Each scene shows the same named points in several views. A view is turned or mirrored, and shifted as a whole, has a little noise and may leave points out.

Scene 1
View 1
z485: [-10  -2 -10  40  -9  30 -22  26  14  45  25  -3 -25 -27  -6  17  10  41
 -11 -32  17   5 -26   6  40  10  29 -78  24 -23 -28 -32  -6]
z952: [ 13   6  -3 -23   1  -6 -13  13  11  38   6 -16  52 -12   9  11   3   2
  11   4 -13 -42  -3  17  -5  25 -14  -6 -15   6  -6  -2  59]
z861: [  2   8  -3  -9  -3   2 -14  16   9  46  13 -15  34 -13  -1  10  10  20
   8  -8   2 -30  -6  12  12  15  -8 -26  -2  -4  -8 -11  32]
z973: [  7  -9  -7  -5   2  17 -14  10   9  22  16 -27  30 -21   0  12  -7   0
   0  13   1 -31 -10  14   0  10  -6  -4  -8  -4  -7  -5  52]
z295: [ -6   7  -5  -7   1  16  -7  13  11  44  28 -29  19 -13 -22   3  17  33
  11 -10  28 -23  -3   8  31 -11  -8 -32   9 -27   4 -13   1]
z142: [ -2  -4  15  -5 -14  -3 -32  17  13  47   2  -6  34 -19  15   5  23   5
 -28 -17 -10 -25  -9   4   8  18  10 -38   1  17 -32 -24  40]
z377: [-43 -17  14  13 -30  43 -28 -14 -25  41  62 -26 -13 -29 -40   1  -1  22
 -36  -5  45 -26 -22 -31  -3 -45  16 -14  25   1 -27 -39 -48]
z106: [ 14  12  -5  -2  13   0 -10  37  37  44  -2 -18  31  -9   9  10  33  31
  13 -23   5  -9   2  27  50  22  -4 -62   3 -28  -1  -7  40]
z243: [  2   7   2 -24   5   4  -8  13  13  41  17 -32  44 -12  -8   3  19  16
   8   0  13 -32   5  11  18  -3 -18 -14  -3 -14   5  -4  32]
z434: [-17 -12  16  -3 -22  11 -31   1  -4  45  23 -14  22 -23  -4   3  11   5
 -32  -9   7 -30 -17 -10  -5  -6  11 -20   5  18 -31 -30  13]
z498: [-32 -15   6  15 -18  45 -21  -1  -7  35  55 -31 -15 -27 -36   2   5  26
 -24  -6  48 -16 -19 -18  17 -39  13 -28  25 -17 -16 -31 -36]
z308: [ 27   8   1 -13  12 -17 -18  37  40  40 -23 -11  54 -10  33  11  27   7
   6 -14 -24 -20   1  33  29  45  -5 -45 -14  -4 -11  -2  85]
z279: [ -6  10 -33  27 -16  18 -12  11 -13  48  32  15  -4 -27 -11  32 -33  34
  25 -11 -13 -29 -35   8 -16  41  11 -34   1   6 -25 -20   7]
z444: [  8  -3 -12  14   4  19 -15  25  21  30  11 -17  12 -21   5  16   4  19
   3  -9   2 -12 -14  20  26  21   7 -42   2 -17 -13 -12  43]
View 2
z295: [ 16 -23 -23   6 -11 -18  12 -37  -5  31 -14   4  44 -27   9 -31 -22   4
 -10  42  -8  -5 -30  11   9   2  -8  12   0 -21  -9  -8 -33]
z308: [ 25   2 -11   9 -22  11 -32  -7  18  31  -9  -1 -50 -16  12 -15 -15   0
 -31  59  25  -4 -12  33   8  15 -41 -32  -9 -21  39 -61  25]
z952: [ 37 -17   1  20 -15  19   8  -7  20  28 -11   8 -13 -18   8  -7 -13  15
 -23  50  31  13 -22  11   6 -10 -21 -28  10 -14  35 -19   2]
z444: [ 11  -9 -22  -6 -13  -8 -17 -27 -15  23 -24   0 -12 -32  -5 -19  -2  -3
 -20  25 -13   0 -15  25   2   6  -8 -20   1 -17  17 -23  -3]
z861: [ 28 -13  -5   1 -11   1   0 -20   6  25 -13   0  12 -24   6 -18 -13  10
 -21  38   9   8 -17  16  10   2 -12 -12   6 -23  22 -23  -9]
z973: [ 23 -22 -11  20 -21   5   8 -12  -3  25 -21   4 -11 -28   1  -6  -9   9
 -21  31  10  14 -27   6   1 -15 -13 -27  10  -3  27   5  -6]
z279: [ 27  -4   1 -22  17  20  15 -33 -11  10 -33  15  27 -37 -23 -11  31  13
 -13   2 -16  26   0  31   5  -1  38 -32  23 -32  26 -21 -11]
z243: [ 24 -23 -13  18 -20  -6   9 -19   7  31  -7   2  16 -19  14 -22 -28  10
 -19  52  14   0 -30   6   9  -5 -24  -2   2 -13  11 -11 -17]
z377: [ 21 -32   5 -33 -18 -42  19 -32 -34   0 -25 -39  90 -45  -5 -30 -10   9
 -12 -21 -27  34 -23 -27  22  -9  15  21  29 -17  10  54 -50]
z142: [ 33  -3  13 -20 -21  -6 -22  -7   3  12 -11 -33   0 -26   5 -19 -12   5
 -30  20  13  23  -7   4  18   8 -26 -13  12 -24  48 -21   8]
z434: [ 33 -16  16 -21 -21 -13  -2 -11  -6   6 -16 -34  30 -31   2 -21 -11   8
 -25   5   6  33 -15 -12  19  -3 -10  -5  22 -19  40  12 -14]
View 3
z498: [  0  -4  21  -5  -4   4 -13  38  16  38 -16  44  30   2   9  15  -2  25
  10   5  13 -64 -23 -27 -56  40  26 -30 -10 -14  -2   3 -43]
z973: [-38  -5  -6  30  -6  13  -6  -7   2   7  -1 -20  -3   6 -33  25 -12 -15
  13   3  17   4 -35   9  -7  15  17 -16  10  -6  11  -3  -4]
z142: [-30 -30  -4  24  -6  14 -25 -19   4   4 -12  -8   0   2 -16  22 -20  24
  12 -10   4 -16 -21  17  -4 -15   5 -16 -32  14  -5 -31  15]
z295: [-30   9   9  15  -8  -9  -2  -5  -1   5  -2  -6  36   3   3   3 -10  -7
  10  32  -5 -20 -17 -15 -30  24  34 -41   1 -18  -5 -11 -36]
z444: [-33  -5  -7   4  -7  -2   9 -18  -2  10   3 -13  -1 -17 -21   9  -7   3
  30  16   4  -1 -23   2 -12  13   0 -33 -19  13  13  -6  -4]
z485: [ -7 -12  -1 -29  -2 -12  12  -7   9  23   0  19  10 -38   1   0   0  39
  40  15  -2 -42  -8 -17 -40  27 -16 -51 -48  22   6  -9 -12]
z243: [-41   1   7  34 -10   1 -12 -14  -6  -1  -4 -18  24  16  -9  12 -17 -14
   6  21  -2   0 -26   2 -10   3  36 -25   3 -12  -3 -17 -22]
z106: [-42   2   0   9 -12 -16  12 -43 -18  -2   6 -20  18 -11  -2  -7 -15   4
  34  39 -20  11 -12   2  -2  -9  10 -44 -36  17   3 -23 -13]
z377: [  7 -15  19   0   1  14 -30  51  30  39 -23  46  29   7   9  29  -3  34
  -4 -16  23 -83 -25 -23 -64  45  26 -20  -3 -24  -9  -1 -32]
z434: [-17 -25   3  22  -3  18 -32   9  15  15 -18   8  10  10 -12  30 -16  24
   2 -17  14 -39 -26   5 -24   6  13 -11 -16  -3  -8 -22   2]
z279: [-18 -18 -27  -8  10   0   3  -5  32  -8   0 -32  -2 -41 -30  21   4   5
  13 -10  18 -36 -12   1 -45  51 -23 -51   5 -14  -9 -17  21]
z308: [-57 -13 -12  31 -13  -1  -1 -56 -18 -14   5 -44  -6  -2 -29   9 -25  -5
  28  19 -11  37 -24  28  24 -30   3 -24 -30  27   6 -32  18]
View 4
z973: [  9   9 -11   3   2 -34  23 -23 -16   4  31 -21  23  40  15  10 -10  -1
  13 -23  26 -10  -8  -4  24  24  -5  23 -14 -19  -6 -28 -26]
z861: [ -2  -8  -5 -13  -1 -36  14   6 -23   4  18 -18  14  37  14  12  -4 -19
  24 -13  24  14  -5   4  30  11   4  22  -2  -9  -9 -26 -19]
z485: [-15 -22 -10 -13 -25 -17 -24   8 -36 -20  -7  42  18 -29   1  29  34  -1
  12   8  -1  35 -20   0  13  -1 -20  -4 -16  -1 -14   1 -38]
z377: [-55 -15 -59 -14  36 -16  -3 -35   2  -6 -46   1  39 -27  -5  31  18 -23
  17  33  25 -31  -3  -2  33 -11 -30 -27 -18 -35  11  28 -35]
z243: [ -5   2  -4 -11  17 -32  28   4 -13   8  13 -22   8  44   8   7  -6 -24
  27 -13  31  -6 -12 -11  28  23   6  30  -2   0 -10 -14  -5]
z142: [-11 -14   0   1 -10  -9 -13  -3 -23 -11  12 -13  21  41   4   7  -8 -12
  14  -3  15  17  33   7  28  -3   5  11   0 -12  -5 -49 -33]
z498: [-44  -9 -43 -14  28 -15   0 -20  -5  -6 -37  15  27 -28  -5  29  27 -20
  19  24  21 -24 -20 -13  25   2 -27 -14 -20 -16   1  32 -25]
z279: [ 10 -19 -31 -24 -24 -66   5 -12 -32   3  20  -6  39  -7  31  32   6  -5
  10 -13  15  40 -21  38  28  -7 -20  -2 -21 -46   4 -15 -54]
z434: [-25 -12 -24  -5   7 -19  -4 -17 -13  -4  -5 -16  29  22   6  15  -4 -17
  15   7  22   1  20   8  34  -4  -6  -2  -7 -27   4 -24 -34]
z308: [ 25  -3  33   4 -31 -21   6  19 -39  -4  51 -13   1  70  10  -2 -15  -4
  18 -36  14  35  11  -3  19  22  20  45   6  12 -22 -66 -17]
z952: [ 12   2  -2  -5  -1 -42  27  -6 -20  10  37 -38  19  61  19   3 -21 -13
  20 -28  29   6   4   7  33  18  10  32  -1 -18  -5 -44 -18]
z444: [ 11  -2   1  -1 -18 -28   4  -2 -29  -6  26   9  14  18  10  15   9   3
  13 -20  12  18 -18  -4  15  18  -7  21 -13  -3 -14 -23 -27]
z106: [  8  -8  22 -12 -19 -23   3  34 -38  -8  23  11  -6  32   2   8  11 -13
  26 -19  11  34 -21 -13  14  20  11  35   1  26 -24 -24  -7]
z295: [-14  -4 -14 -21  18 -38  25  13 -16   6  -5  -5   6  14   5  17  11 -29
  30  -4  27  -2 -36  -9  25  18  -4  21  -5   3 -11  10  -5]
View 5
z243: [-23 -17  -2  30  24 -16 -20 -14   6 -26   5  26  -5   5   3  22 -38  -8
  13  14   3 -16 -22  -6  16  -8  -7 -12 -20  -9  -1  26  10]
z295: [-16 -20 -17   4  29 -14  -5  -6  -2 -39  -3  38 -20  -1   4  16 -41 -16
   1  38   5 -19 -10   4  -1  -8 -27   0 -16  -6  -4  20   6]
z973: [-22 -21  -7  31  24 -13 -21 -11  16 -24 -14   8   7  -9   2  33 -19   3
  26   8  25 -10 -12 -25  18 -22  17  -7 -19   7  18  15  14]
z861: [-12 -16  -7  26  18 -19 -20 -10  17 -36 -12  14 -11 -13  -6  24 -22  10
  25  14   1 -14 -23  -1  16  -7  -3   2 -15  -4  -1  21   1]
z106: [-24  -5 -17  24  16 -34 -19 -43  20 -56   3   9 -23  -4 -19  28 -46  10
  37   6  21 -17 -30  47   7   6 -22  -1 -29  -2 -17   4  11]
z308: [-28  -3   3  59  12 -33 -40 -51  32 -40   3 -15   0  -8 -23  40 -32  29
  61 -24  19 -11 -50  31  34   3   8  -8 -31  -3  -5  10  14]
z498: [-15 -26 -47 -32  -6 -22   6  30   0 -48 -26  50 -29  -6   8 -15 -32 -25
  -7  62   6 -16  39 -23 -28 -24  -3  -5   2  23  -3  13  -6]
z952: [-18 -17  12  51  26 -13 -32 -14  17 -20  -6   3   6  -9  -4  34 -15  15
  32  -3   3 -12 -36 -16  34 -13  11  -5 -20 -10  12  28   8]
z279: [ 18 -23 -23  -3  30 -11   0  11  24 -50 -59   4 -27 -46 -10  41  12  33
  23  45  11  -7 -10  -5   2 -21  -8  42  -5   8  16  11 -18]
z142: [-20  -9 -16  33 -22 -34 -31  -4  27 -39 -18   0  -9 -14 -15   4 -17  21
  46  -2  -9  -8 -12   0  12  -9  25 -10  -8  11 -10  18  -6]
z485: [ -7 -12 -54 -19  -8 -40   0 -10  24 -75 -40  11 -41 -28 -18  16 -22  17
  36  40  32 -10  11  34 -22 -10  -9  18 -11  28  -9 -12 -10]
z444: [-17 -15 -25  15  16 -26 -15 -24  21 -49 -18   5 -14 -16 -10  33 -26  13
  37  14  38 -11 -11  13   5 -13   0   3 -20  12   5   0   8]
z434: [-18 -17 -21  14 -19 -28 -21  20  17 -33 -26  16 -10 -12  -2  -7 -11   7
  26  20 -13  -9   7 -26   2 -20  27  -9   0  16  -2  23  -9]
View 6
z952: [ 34   2  16   6  38  -1  -1 -14  -1  23   4 -14   0  33  -5  16  28  21
 -15  40   1  -8   7 -51 -16  30  -3 -14  12   4 -42 -16  11]
z243: [ 25   0   6   8  24  19 -14  -1  -7   1  13 -11 -11  24 -22  22   5  18
 -13  34   4   5  13 -29  -5  25  -5  -7  -9  -3 -30 -10  37]
z377: [-46  22   3  39 -22  22  -8  25 -14  -7 -16 -65  -7 -44 -21  38 -31 -20
  17 -27  18  29 -13  -4  29 -34 -29 -55 -16  12  30 -26  46]
z106: [ 32 -29 -18 -14   9  -4 -29  14   7 -18  13  -8   2  26 -34  18  17 -15
 -10  43 -24 -23  27  -5 -27  48 -15  13  -2  13 -54  -1  43]
z434: [-15   7   2  25  -3   5  -1  19   3  11 -12 -46   6  -9 -22  18  19   1
  13   6   4   0   1 -41  16   6 -13 -35   4  12 -23 -29  21]
z485: [ -7 -20 -27   1 -27 -22 -26  25   5 -21  -9 -44  10 -21 -29  27  -7 -59
   8   3 -28 -19   8  21 -22   9 -35 -13   2  33 -16  -5  44]
z973: [ 26   7   1   9  14  -5  -4 -14  -7  16   4 -30  -9  28  -3  27  16   5
  -9  32   9  -7  -8 -47 -18  16   4 -15   2  13 -20  -6  22]
z861: [ 17  -1   9   7  22   1  -7   1   0  10  -1 -22   2  13 -15  19  14   4
  -7  24  -5  -5  11 -28  -9  22 -16 -17   8   7 -36 -16  23]
z142: [  2  -9  -4  13   2  -8  -7  20  14  15  -7 -37  17   6 -28  10  40  -1
  10  23 -11 -20  11 -45   2  28 -11 -20  13  15 -49 -26  17]
z279: [ 14   4  19   2  23 -33   8 -14  -3  17 -21 -38  13 -10  13  26  -7 -38
 -11  -2 -20 -12  -2   2 -37  -1 -45 -37  30  26 -10 -15   9]
z498: [-28   9 -10  27 -22  21 -19  24 -13 -19  -3 -51 -13 -27 -27  38 -30 -25
   8 -10  12  21  -6   5  15 -16 -23 -35 -23  12  19 -13  58]
z444: [ 24 -12 -15  -1   0 -18 -17   0   0  -1   4 -30   0  19 -14  25  12 -23
  -5  29 -12 -19   1 -17 -31  22 -11  -5   4  24 -28   0  31]
z295: [ 16  -4   4   5  17  22 -21   5 -10 -15  10 -13 -16   9 -24  31 -19  -4
 -14  20   2  12  14   3  -8  18 -21 -11 -15   0 -15  -6  51]

Which points are out of place in each view (at most two, in the order of its rows)? Write - if all are in place.
view 1 -> z295
view 2 -> -
view 3 -> -
view 4 -> z434
view 5 -> z279, z485
view 6 -> z377, z861

Scene 2
View 1
z162: [ 12  16  24   2   6  28  36  -6  17 -18 -15 -22   5   3   0   0 -20   0
  -3 -30   8  -1   2  34   4  13   4   8 -11 -21  19  -9  -9]
z938: [  6   1  35  19  -8   9  56 -19  -1 -30 -73 -24  -9  13  15  19 -26 -24
  -4 -34 -71 -14 -23  22  24  50 -38 -20  -6 -59  21 -68  -8]
z637: [  6  -2  25  17  -3  22  38 -12  -5 -25 -56  -7  -7   7  10  21 -17 -18
  -1 -42 -43 -10 -13  19  12  40 -37 -17  -7 -37  14 -40 -16]
z831: [ -2  11  -1   5  11  28  25   9  14   8 -32   3 -10   8  11  13 -13  -4
  -7 -59  30  16  11  29  18   8  -8  -8  -8 -19  36   0  -7]
z338: [ 21  13  17   3   3  41  21   2   4 -20 -12   4   5  -5  -4   6  -9   2
  -6 -37  11   5   4  29 -12  17 -14   2 -13  -2  16   4 -17]
z538: [ -2   9  10   7  13  22  37  -4  14  -1 -39 -13  -8  12  11  12 -20  -6
  -2 -50  11   5   6  29  21  13  -5 -10 -10 -30  27 -13  -6]
z742: [ 27  17  26  -6 -30  39   1   6  -8 -36   6   7   7 -33 -11 -18  -3  -9
 -14 -13   1   3 -20  19 -21  11 -21  32   5   4  14  -9 -18]
z692: [  2  30  23  -5 -12  -5  59   4  35 -11 -46 -45  -7  13  20 -11 -35 -22
 -15 -30 -22  14 -23  42  42  25   6   4   2 -68  56 -57  17]
z950: [  4  18  20   4   4  14  47  -3  24  -9 -39 -27  -6  14  12   4 -27  -8
  -6 -40  -5   6  -4  36  24  22   0  -5  -7 -42  35 -29   1]
z239: [ 23  10  15   7 -44  27  10  16 -18 -40 -41  31  -8 -27  11   2  -2 -31
 -21 -34 -48  12 -40   7  -3  46 -65   2  11 -24  33 -49 -13]
z662: [ -5   3  11  -3 -32  29 -15   7 -21 -10 -20  20 -13 -37   4  -6   4 -19
 -11 -39  12   2 -18  -1   3   0 -34  28  15  -4  18 -15 -18]
z62: [ 18  -2  15   8 -27  45 -14   5 -33 -32 -17  39  -4 -37  -3   8   8 -15
  -8 -37  -9  -1 -15  -2 -23  20 -57  13   5  11   6  -7 -33]
z429: [ -3   0   1   3 -28  32 -19  10 -26  -8 -30  35 -15 -34   6   4   7 -21
 -10 -50  13   8 -13  -3   0   6 -47  15  13  -1  21 -10 -23]
z723: [ 13   3  41   0 -24  31  12 -19 -18 -36 -16 -13   5 -29 -11  -6  -8 -13
  -5 -10 -22 -22 -19  12 -10  13 -22  28   3 -11  -6 -26 -24]
z715: [  3   8  -1  -3   4  45  -6  10  -2   4  -3  21  -6 -16  -2   6   0   4
  -3 -52  58  12  16  18  -7  -9  -9  11  -5  15  18  29 -21]
z345: [ 18   5  26   6  -5  42  11  -9 -10 -28 -10   3   6 -16  -9   5  -5  -3
  -3 -28   2  -8  -1  19 -16  15 -22  12  -7   4   0  -2 -24]
View 2
z162: [ 10  22  18  13 -12 -25   5  18  19  21  17 -13   1 -14  -6   0  -3  -1
  -7 -14 -14  21 -27 -13   1  27 -16 -23  36  -5  12  20 -33]
z950: [  7  10  27  15 -10 -41  -1  12  41  13  -1 -10   2  -5 -10  -7 -14 -18
 -23 -19 -13  15 -36 -23   2  25 -40  -3  33   0  -3  17 -46]
z692: [ -8  10  47  25  -4 -55  -3   1  50   8 -36   1  -7  -2 -14 -16  -4 -30
 -33 -32 -19   1 -52 -39  14  33 -48   4  57  10 -20  10 -69]
z538: [ 12  10  15  11 -12 -33  -1  19  32  11  17 -18   5 -11  -8   3 -25 -21
 -16 -12  -7  23 -27 -13  -1  20 -37  -3  14  -3   2  19 -33]
z938: [ 33  -8  20 -14 -19 -34   5 -19  54   1 -45   1  -6  27  -9 -10  -9  23
 -57   0 -28 -32 -41 -35   1  20 -57  18  33  21 -20  20 -26]
z637: [ 26  -5  10 -12 -11 -27   3  -4  39   4  -6  -9  -4  11  -1  -3 -20  11
 -39   2 -16 -15 -27 -19   4  15 -37  10  10  14  -2  17 -22]
z715: [ -5  20  -1   9   2 -12  -4  35 -11  14  67 -23  -3 -38   5  18 -26 -23
  17  -7   9  34   0  12  11  20  15 -22 -16  -5  26  16 -16]
z831: [  2   7  13  13  -3 -33  -7  26  26  12  37 -21   3 -21  -2   1 -35 -34
  -9 -14   2  27 -20  -5   4  17 -25  -3  -3  -1  12  12 -38]
z239: [  0 -12  15 -27  17 -15   3 -15  12 -11 -10   2 -32   9  22 -16  -5  17
 -42   4 -15 -53 -13 -18  40  18  18  13  -2  40   6   2 -26]
z662: [-14  16   7  -3  12  -9  -6   7 -16  -7  12  -1 -27 -20  11  26 -14 -12
  -3  -9   3 -10  -4   2  30  25  25  -3 -11  21  -2  14  -5]
z338: [ 12  13   7  -1  -5 -14   7  21   8  20  41 -19  -2 -16   5  -4  -8   6
  -6  -3 -10  14 -14  -5   7  20   3 -26  17  -1  27  16 -27]
z742: [ -8  24  14  -2   7  -5   7   9 -23   9  18  -4 -22 -18  14   4  16  18
   0  -6 -14  -9  -8  -7  29  32  41 -31  27  12  21  13 -19]
z62: [  7   4  -5 -26  10   5   3   2 -17  -1  27  -7 -26  -6  21  10  -8  24
 -13  13  -7 -26   5   5  30  18  36  -7 -17  23  22  13   5]
View 3
z162: [-15 -15  -1  -5  -5  17  -6   1 -35  23   6 -18  -2 -16   0   4  -1   5
   4   7  -3  -3  18   1   2 -19  -3 -15 -18   8 -36 -10  -2]
z950: [ -8  -7 -17   8 -20  15 -16  16 -34  -1   5 -43  -2 -15  -2   1  -1  28
   3   6  -5  10  10  -2   9 -19 -17 -35  -5 -10 -23 -18  -9]
z62: [-11   0 -13 -49  15 -19  15  16 -22  40 -16  34 -11 -31  18  10  16  -8
  24  14 -33  10  -6  -3 -32  15  12  28   1  17  31 -12  22]
z831: [ -8   7  -9  -2  -5  28 -11   3 -30  -2 -14 -19 -11 -12   7 -22  13  19
   5  -1 -29  25   1 -19   0 -12   2 -26  -5   5 -18  -8   0]
z338: [-16 -11   1 -17  11   8   1  -7 -32  37  -5   3  -9 -16   9   1  10   4
   4   5 -18   2   8 -12 -11  -9   7  -7 -10  24 -26  -6   3]
z239: [  2  -7 -42 -46   6 -50  10  42 -17  40   1   8 -11 -38   5  43   2  15
  25  23 -25   0  -6   0 -29   1 -17  -1   0  -9  48 -35  11]
z345: [-18 -14   3 -26   8   0   6  -1 -34  43  -4  15  -3 -23  12   7   9  -8
  11  11 -10  -6  13   6 -15   2  12  15  -7  23 -14  -4  10]
z742: [ -9 -19  -2 -48   9   3  14   2 -23  52   4  25 -12 -31   1  18  -5 -21
  24  14 -20  -7  13   4 -33 -11   3  14 -39  12 -10 -17  18]
z723: [-20 -24  -3 -34  -8  -9  10  14 -34  46  12   9   6 -31   4  25  -6 -20
  21  21   7 -18  22  30 -16   1   1  30 -14   5  -2 -16  17]
z692: [  3 -16 -34   4 -35   8 -19  34 -26  -4  25 -62   0 -23 -21  24 -23  29
  11  14   4   1  17  11   7 -35 -43 -49 -27 -38 -13 -42 -10]
z938: [-17 -17 -38   4 -23 -45 -12  49 -36  18  21 -47  19 -28   3  46  -5  40
   1  24  23 -17  12  26  16   1 -29 -17  35 -20  23 -32 -10]
z538: [-14  -2 -10   5 -14  18 -15  10 -36   2  -4 -32  -1 -14   4  -9   7  21
   2   4 -10  12   8  -3   9  -9  -5 -22   3   0 -20 -10  -5]
z429: [ -6  10 -17 -44   0   5   9  19 -20  17 -20  24 -13 -29  14 -10  16  -9
  29  10 -38  24  -8  -2 -30  12  11  21  -6   4  34 -12  26]
View 4
z723: [ -7  12  26   9  -8 -29  50  29  22   1  10  -2  -2 -20   8   2  28  26
   8  13 -57 -10  -3  19 -18  -6 -10  30 -10   7 -17  25   8]
z637: [-30  17  43  19  -8   7  57 -17 -26  27  41  -4 -23 -18  -9  -3  45  24
  23  -9 -55 -11 -28  21 -21  -7   5  56  -2  29 -22   5  -2]
z239: [-35   7  29  49  18   1  98   0 -26  -4  20  13  -6 -15 -24  -5  34  47
  20  -6 -48  -6  14  18 -16 -33 -17  28   3   5   0  -8  17]
z692: [-65  -5  45  24 -23   7  27 -18  -1  15  66  -3  12  -2  28 -23  66  26
  25 -64 -38 -41 -15  28   7 -29  49  56 -10  37 -36  -2  26]
z162: [-25  10  16 -12 -35  -7  26 -20  27  31  32   5  -8  -4  21 -12  29   4
  25 -24 -56 -39  -3  18 -15  -6   6  28   2  23 -26  19   8]
z831: [-40  -1  -3   1 -48  11  25 -62   0  45  31   9 -15   0  -4 -22  12  -4
  23 -17 -44 -44   0   9 -11 -19   6  28   4  15 -21  17  14]
z338: [-16  17   4 -12 -29  -5  45 -27  25  31  17  12 -15  -4   5  -8  13   4
  27  -9 -60 -33  12  13 -23  -5 -19  13   9  14 -14  17   4]
z345: [ -9  17   8  -4 -22 -18  50  -6  24  21   8  10 -15 -12   2  -3  12  10
  18   9 -59 -21   5  14 -25  -3 -24  17   3   8 -11  23   4]
z950: [-44   5  27   4 -34   6  27 -33   3  33  49   1  -6  -4  16 -18  42  11
  25 -39 -48 -39 -15  21  -8 -15  25  44  -2  31 -29   8  13]
z742: [-10   7   4   7 -10 -26  60  14  39  -3   2  14   7  -7  11  -4  14  23
  16  -1 -56 -25  29  15 -16 -18 -22   3   3  -4  -6  19  20]
z429: [-24  -7  -9  34 -18  -7  60 -25 -12  14  -3  11  -7 -10 -30 -14  -4  13
   4  29 -36 -16  17   6 -12 -32 -21  16  -4 -14  -2  23  23]
z538: [-36   3  15  -2 -42   9  25 -46  -1  41  38   2 -16  -5   2 -18  27   0
  23 -19 -47 -36 -13  15 -13 -12  15  40   1  25 -26  16   7]
z62: [ -7  10   1  23  -2 -14  81  -5   0   9  -8  12 -17 -15 -27  -3   2  22
  12  32 -55  -9  20   9 -27 -16 -41  12   4 -11   4  18  11]
z715: [-15  -2 -31 -10 -51  -6  29 -52  28  39  -1  17 -13   1  -7 -20 -16 -16
  16  12 -46 -42  23   1 -19 -17 -21  -1   5  -6 -10  34  17]
z662: [-22 -11  -5  31 -18 -16  50 -10   4   7  -3   8   3 -10 -18 -14   2  14
   1  22 -36 -21  17   8  -9 -31 -12  17  -8 -12  -6  27  28]

Which points are out of place in each view (at most two, in the order of its rows)? Write - if all are in place.
view 1 -> -
view 2 -> z637
view 3 -> z950, z62
view 4 -> -
